Each row is a point on a landscape with many valleys, with its height.
A ball rolls from a point to the lowest of its 2 nearest points, and stops where none of them is lower. Distance is the straight distance between rows; heights are no part of it.
sul height 333: [ 43 -15  13   5  11 -23  14 -13  -2  20 -22   9 -29 -26 -23  19  32   3
  26  16 -23  27]
mab height 426: [ 32 -13 -33  12 -35  -4  13  17 -41 -12  30 -12   6  31  21 -38 -31  -9
  -7 -25  41  -2]
kez height 512: [ 47 -28 -13  10  12 -36   5  -4   9  28 -25  23   3  26  35   6  32  -9
 -38 -27  -3   9]
lide height 307: [-23 -15  -1  -9  58  23   4   9   9  16  -6  24 -19 -15 -13  32  26 -18
  23  29   3  10]
fuve height 690: [-23  14 -25  -7 -26  22 -23  15  -9 -31  43 -32  50 -35  22  12 -12  36
  20   4 -36  -1]
maz height 730: [ -5  21  -3   7 -31  11 -17 -11 -19  -7  13 -11  29 -36   4  -3 -18  14
  23  -5  -5   9]
Gem height 295: [ 18  15  -2 -44  46  38   1  15  -7  11 -52   1  -8 -23  48  38  26  32
  -6   9   0 -55]
rozus height 399: [ 16  -7 -21  24 -22  19   6  26 -10   2  33 -22  -7  63  27 -55 -29 -10
 -12 -27  29 -17]
lelo height 553: [ -5 -28  12  11 -16  -1  19  -8  -5  31  52 -13   2  12   3  10 -35 -11
 -50   9  17 -18]
kidob height 417: [ 23   7  25   4  26 -24  11  -6  11  17  18  18 -15  51 -34  21 -16   6
 -49  11  -9  15]
dad height 597: [-24  17  -3   8  16  27   1  -3 -13   7  -9 -50  -1 -42  38 -15 -23  24
 -19  14 -14 -21]
Nuz height 753: [ 14  -4  32  18 -22 -39   0 -19   2  13  -4 -13 -43 -43 -32   2  20  -8
   0  14  -2  -2]
mita height 312: [ 18  28  -5 -29  38  24 -10  23   3  14 -38  22 -14  -8  18  46  19   4
 -22   0  13 -29]
suto height 475: [ 30 -31  51  -8  -5 -58 -13 -18  18 -12  13   9 -10  87 -34 -36  12 -13
 -33 -10   0 -23]
duko height 229: [-26  35 -27 -21  21  14 -17  12  15 -17 -16   5  41   3   8   8 -15   9
  -3  -8 -27   7]
kibe height 436: [  7  12  15  11  36  -8   6 -10  17   5  17  -6  -4  79 -20 -10 -24   9
 -49   4 -15   9]
subu height 330: [ -1  43  -7   8  63  17   4  24  29  -1  -7 -36 -26   4  10 -15 -23  10
 -27   3 -14 -18]
vidis height 328: [  3  15  20 -25  21  -1 -16  13   3   9 -25  32 -26 -22  -3  52  19 -12
 -20   7  22 -26]
kezak height 321: [-15  37  13 -22  -6   0   2   2  23 -31 -10  18  -1  60 -41 -15  -6 -10
  17  -8 -12  33]
Sovi height 607: [-28  33 -11   3  -5  39 -15   3 -15 -15   7 -32  14 -42  37 -23 -22  15
  -3   3  10 -29]
gefi height 305: [ -2 -35  29 -13  32  15  -7   2 -15  19 -20  -3  -4 -20 -21  32  13  32
  40  42  -1   6]
Tumad height 337: [-23 -24   6  14  31  11  -1  11  10  24  34  -4 -31 -25   4   3  23 -35
 -13  19  21 -10]
mov height 774: [ 11  15  28  20   2 -15 -17  12  13  25   4 -10 -28   2   4 -16  -4 -13
 -29 -19   9  -4]
Moz height 283: [-23  38  18   3  37  23  -8  11   7 -13  18  -2 -38  -7 -29  -5   7 -15
   7  16   6  22]
gam height 628: [  4 -25 -26  12 -43   4  31  10 -28 -38  23  22   9 -39  -9  23  -9  11
  67  13  30 -18]
zegub height 178: [-41  23 -42 -16  16  23   4  21  26 -17   7  22  40  21  -4   6  -6 -17
  18  -8 -14  16]
Pido height 332: [-26  10  -4 -16 -43  -9   0 -27   2 -36 -20  23   3  18 -45  15 -18 -16
   3  -7  25 -11]
Mip height 355: [-26 -29  31  -5  12 -28   0   6  24  18  37   5 -39 -40 -14  11  31 -40
 -11  36  26 -24]
Zuzil height 286: [-27  -8   4 -13  37  30 -13   3  -3   0   0   3   3 -24 -17  24  12  12
  46  39 -11  14]
Gafes height 327: [ -1 -13   4   5  43   5  25   6  15  22   9  22 -24   5 -21  31  17 -16
   1  18 -11  26]
seta height 160: [ 10 -28 -21  -4 -54 -28  16 -35 -16 -13 -15   8  19   8 -26  -3  -6  -9
  16 -10  -2  18]
lokol height 357: [  9 -18  -7 -16 -21 -14 -13 -16 -13   6 -41  16  45 -14  16  15   0  14
  20  -6 -22  20]
zis height 588: [  3  10   9  25  12  15   1  -4 -14  26   6 -45  -7 -25  32 -26 -14  10
 -38  -4 -10  -6]
kizi height 250: [  6 -10 -11 -32 -37 -34  -4 -34  -8 -40 -38  16  32  13 -47 -11   8  -9
   9 -19 -10  23]
pedi height 474: [ 13 -44  -6  18 -15 -20  14 -18 -12  22  14 -16  20  30  41 -30  -3  -6
 -64 -25  11  -9]
sek height 320: [ -4   7  -6 -19 -43 -24 -24 -23  -6 -21 -36  13  45 -13 -17  15  -4   9
  24 -12 -13  16]
nev height 445: [  1 -17  36 -18 -24 -31 -12 -16  13 -31  -5   4 -24  88 -52 -33   2 -26
  -7 -12   4 -23]
Puziz height 526: [ 33 -22   2  -5  22 -16  13  12   6  43 -25  23  -5   4  51  28  27  -1
 -43 -12   0 -24]
fibez height 529: [  3 -24  10   9 -22 -21  25 -10  16   8  55   2  -6  44 -28   4 -27 -19
 -39   4  16  -5]
bafer height 609: [ -5   2 -24   6 -52  15   4   2 -23 -44  18  22  22 -30   9  14 -20   3
  40  -8  39 -21]
Dufe height 129: [ 21 -22  35  -8  21  -3 -29  -7 -26  25 -19 -15 -27 -42  10  18  25  27
  -2  35   9  -2]
zap height 381: [-18   2   2  23  -8 -14  11   7  42   2   5  20 -39 -10 -22  -9  35 -45
  12 -19  24  -6]
Seb height 711: [ -5  19 -20  -7 -49   3 -16   5 -16 -27  41 -10  37 -14  -5  -2 -15  20
  32  -8 -30  30]
midup height 227: [-31  18 -21   3  27  21   6  11  24  -5  -3  35   5   8 -12  15  10 -33
  21  -6   4  21]
renus height 633: [-13  34 -25  13   2  23 -17  24  19  -1   9 -23  19   5  30 -44  -9  -3
  11 -27  -4   0]
gize height 453: [ 19 -37 -24  27 -34 -10  11  -7 -14  17  23  -8   5  22  31 -30  -9 -20
 -28 -32  29  -2]
fiva height 782: [ 23  14  25  12   2 -36 -16  14  35  16   0  14 -32  44  -7 -14  11 -22
 -28 -27  10  -7]
tof height 644: [-10 -32 -19  10 -22  24  24  -6  -9 -23  31  14   3 -41 -13   6  16  -4
  77  18  18  -9]
Nesev height 174: [ 41  14   9  10  10  -9 -12  12  -9  32 -31  -6 -16 -25  48 -13  21  10
 -31 -16  -7   1]
logen height 620: [-24  54 -19   1  -2  29 -16  19  14 -19   4 -42  26  -5  30 -35 -35  15
  -5 -17  -5 -23]
sikop height 391: [ 15  -2  30  -4  -4 -45  26 -14  26   6   8  24 -25  24 -49  21   2  -9
 -32   9  -4   5]
lufa height 642: [-12 -40 -26  24   2  12  20   2   0  36 -18  -3  20  -3  57 -11   3  -9
 -13 -18  -3   0]
lafu height 593: [  3   0 -10  11 -40  20  10  10 -50 -23  22   3   5 -34  27  12 -34   9
  16  -3  51 -32]
bon height 765: [  7  12  33  19  -6 -22  -1  -1  16  11  27  -8 -44 -13 -30  -9   2 -16
 -14  -1   7   4]
Zes height 494: [ 30 -30   3  27 -10 -43  -3  -9  10  30  -5   7   7  28  32 -32  17 -12
 -51 -36   9   8]
nis height 358: [ 39  13   1   3  12 -17  -2  -3   0  16 -20  19 -16  -2 -10  14  11   3
  -8  -4 -15  33]
pado height 573: [ -4  -4 -10  20   8   5  11 -12  -3  17   5 -22  13  16  14  -6 -33   9
 -40   2  -7  -1]
Gafis height 368: [ -5  18  23 -32 -24  -4 -15 -10   0 -47  -7   0  -3  83 -38 -40  -9 -13
  25  -7 -13  22]
Nugup height 308: [-10  51   3  -4  61  26 -14  18   9  -4  -1 -19 -19  -6 -15   2  -8   9
  -9  26  -5   1]
farul height 351: [-13  27  -5  23  32  18   7  21  29   9  -7 -39 -13  17  31 -30 -27   0
 -35 -19   2 -25]
zuf height 632: [ -7 -62 -23  21 -19  23  31   0 -22  38   7  -2  21  -6  43   5  -7  -6
  10  -7  17 -11]
beg height 410: [ -1  19   9 -37   8   4 -34  -9  -8 -37 -11  -2  26  81 -38 -40 -17   3
  -7  -9 -22  18]
fad height 271: [-15  30  -4 -10   7  -7  10   0  30 -18 -24  32 -13  18 -39   7  11 -27
  19  -8   3  27]
lusa height 661: [-23  -6 -18   5 -32  14   6   0   7 -51  33  15  10 -52 -20   5  35   1
  82  19  -9  -2]
Muv height 257: [-26  11  -1   4 -34   6  16 -20   3 -30   2  16  -3 -18 -44  19  -4  -9
  31   7  11  -6]
Lir height 247: [-28  17  15  -3  17  12  -7 -17  -7 -25  21  -4 -27 -32 -40  -1  17  -4
  28  39   6  20]
tifi height 260: [-20  21 -18 -10  27  17 -11  19   7   2 -28  -5  29 -28  34  14   0  16
  13   6 -27  -4]
negis height 396: [-10  -6   7 -21 -38 -20   3 -25  -5 -37 -15   7   0  56 -59 -15  -7 -19
  -7 -13  17  -6]
bivu height 460: [  8  22 -13   2  34  -3  -6   2  15 -11  -1 -11  15  75  -8 -42 -17  12
 -18  -8 -28  21]
Bof height 667: [-35  -7 -36  -7 -17  19   8   9   1  -8  -5 -21  51 -28  75 -11  -2  23
  15 -19 -27 -15]
muri height 356: [ -8 -24  24   2  10 -23  43  -8  23  17  23  23 -36   0 -41  33  17 -29
  -6  23  -3   8]
Lib height 617: [  9 -52 -46  13 -25  15  35   0 -29   2  26   6  22  19  15   8 -23  -9
   5  -3  29  -6]
pifu height 323: [ 27 -32  30 -18  18  10  -6   8 -14  33 -47   2  17 -23  -2  37  12  45
  32  12 -10   3]
Memid height 568: [ 13 -30   1  25 -35   5  17  -8 -34  26  40 -23  -7 -12  22  -5 -33   2
 -30   1  18 -19]
Keve height 581: [  5  -3 -13   8 -29  23  14   2 -47   2  28 -25   9 -14  26   2 -47  16
 -15   3  28 -23]
vizu height 343: [ 30 -20  10 -22  -9 -13  -5 -10  -9  17 -62  29  16 -13  -4  45   8  20
  22  -2 -12   8]
serif height 654: [-16  -3 -39   4  -6   9   3   4   3   6 -29  -9  40  -7  62 -30   3  -5
  -7 -28 -11   6]
nen height 101: [ 14   8  14 -21  31   5 -37  -4 -23  -5 -13 -15 -11 -45   1  10  20  38
  22  45 -11  15]
vezi height 402: [ 34  26   8 -21  19 -19 -31  -5  -2 -19 -31   4  12  69 -24 -30  -9  21
 -26 -14 -24  21]
ril height 537: [ 25 -31  14 -17  32   7  29  18  -6  46 -37  -3 -13  -6  62  27  26  37
 -25  -3 -10 -38]
seni height 296: [ 13  -9  -2  22 -17 -19  20 -18   8  10   1   0 -19 -29 -30 -10  22 -14
  31   3 -20  39]
Vor height 380: [ 32  34   4  -9  10 -26 -13  -2   2  -3 -25  19  -6  35 -15  -3  -4   4
 -19 -17 -12  25]
tadin height 375: [ -7  12  -9  29   9  17  -5  24  22  16  16 -19 -10  53  21 -50 -20 -16
 -17 -29  11 -14]
govo height 499: [  6 -23  24  10  -3 -40  10 -10  23   1  31   8  -8  80 -26 -25  -2 -18
 -42  -9   9   1]
Gek height 322: [-16 -31   4   2  42  17  -5  17   6  30  -3  13 -18 -24  19  23  29 -16
   2  17  14 -12]
vona height 122: [-23  36  10  -7 -17  10 -30  -4   0 -42  34  -9   7 -50 -25  -1   9  13
  43  14 -20  22]
Lif height 595: [ -5  -9 -34  10 -11  19  22  -1 -12   2  33  -5  20  29  -2  -5 -34  -3
  -7   2   8  11]
nusop height 350: [-18   0   7   0   3 -14  -6   3  24   3 -17  34 -29 -28 -12  27  27 -37
   3  -1  26 -16]
Popi height 280: [-18  10   6 -26  37  27 -20  14 -11  -1 -48   5   8 -39  38  26  15  29
  17  10   1 -28]
Vok height 150: [ 28   8  22  -7  18   0 -22   2 -30  27 -31 -15 -29 -46  39   2  24  28
 -15  10  -4 -10]
nok height 742: [  4   3  20  15 -20  -8 -19 -18 -15   9 -13  -8  -7 -45  -5   3  -3  -2
   7   3   1   9]
Duzi height 678: [-32 -10 -26 -14 -14  20  -2  21   4 -17  19 -39  54 -28  52  16 -13  40
  31   0 -43 -19]
fum height 63: [  4  34  13 -11  19  -4 -37   1  -8 -23   9 -12  -3 -56 -18  -4  27  20
  33  29 -26  31]
Fen height 190: [-27  35  11  -8 -16   5   8 -16   5 -37  10  14  -3 -35 -47  11   7   0
  43  19 -15  22]
golin height 238: [ 13 -21 -15  14 -51  -6  29 -22  -9   0   6  -1   3 -22 -17   5  -2  -7
  42   0  -2  16]

For each start below, name the point where the ball stops.
mov | pado
Duzi | pado
zap | zegub
vezi | seta
kez | fum
gam | fum

Write out the way that a ball takes from each point below.
Puziz | kez Zes pedi gize mab rozus tadin farul subu Nugup Moz Lir Fen vona fum
tof | gam bafer lafu Keve Memid lelo fibez govo suto nev negis Pido Muv Fen vona fum
bivu | vezi Vor nis sul seni golin seta
renus | tadin farul subu Nugup Moz Lir Fen vona fum
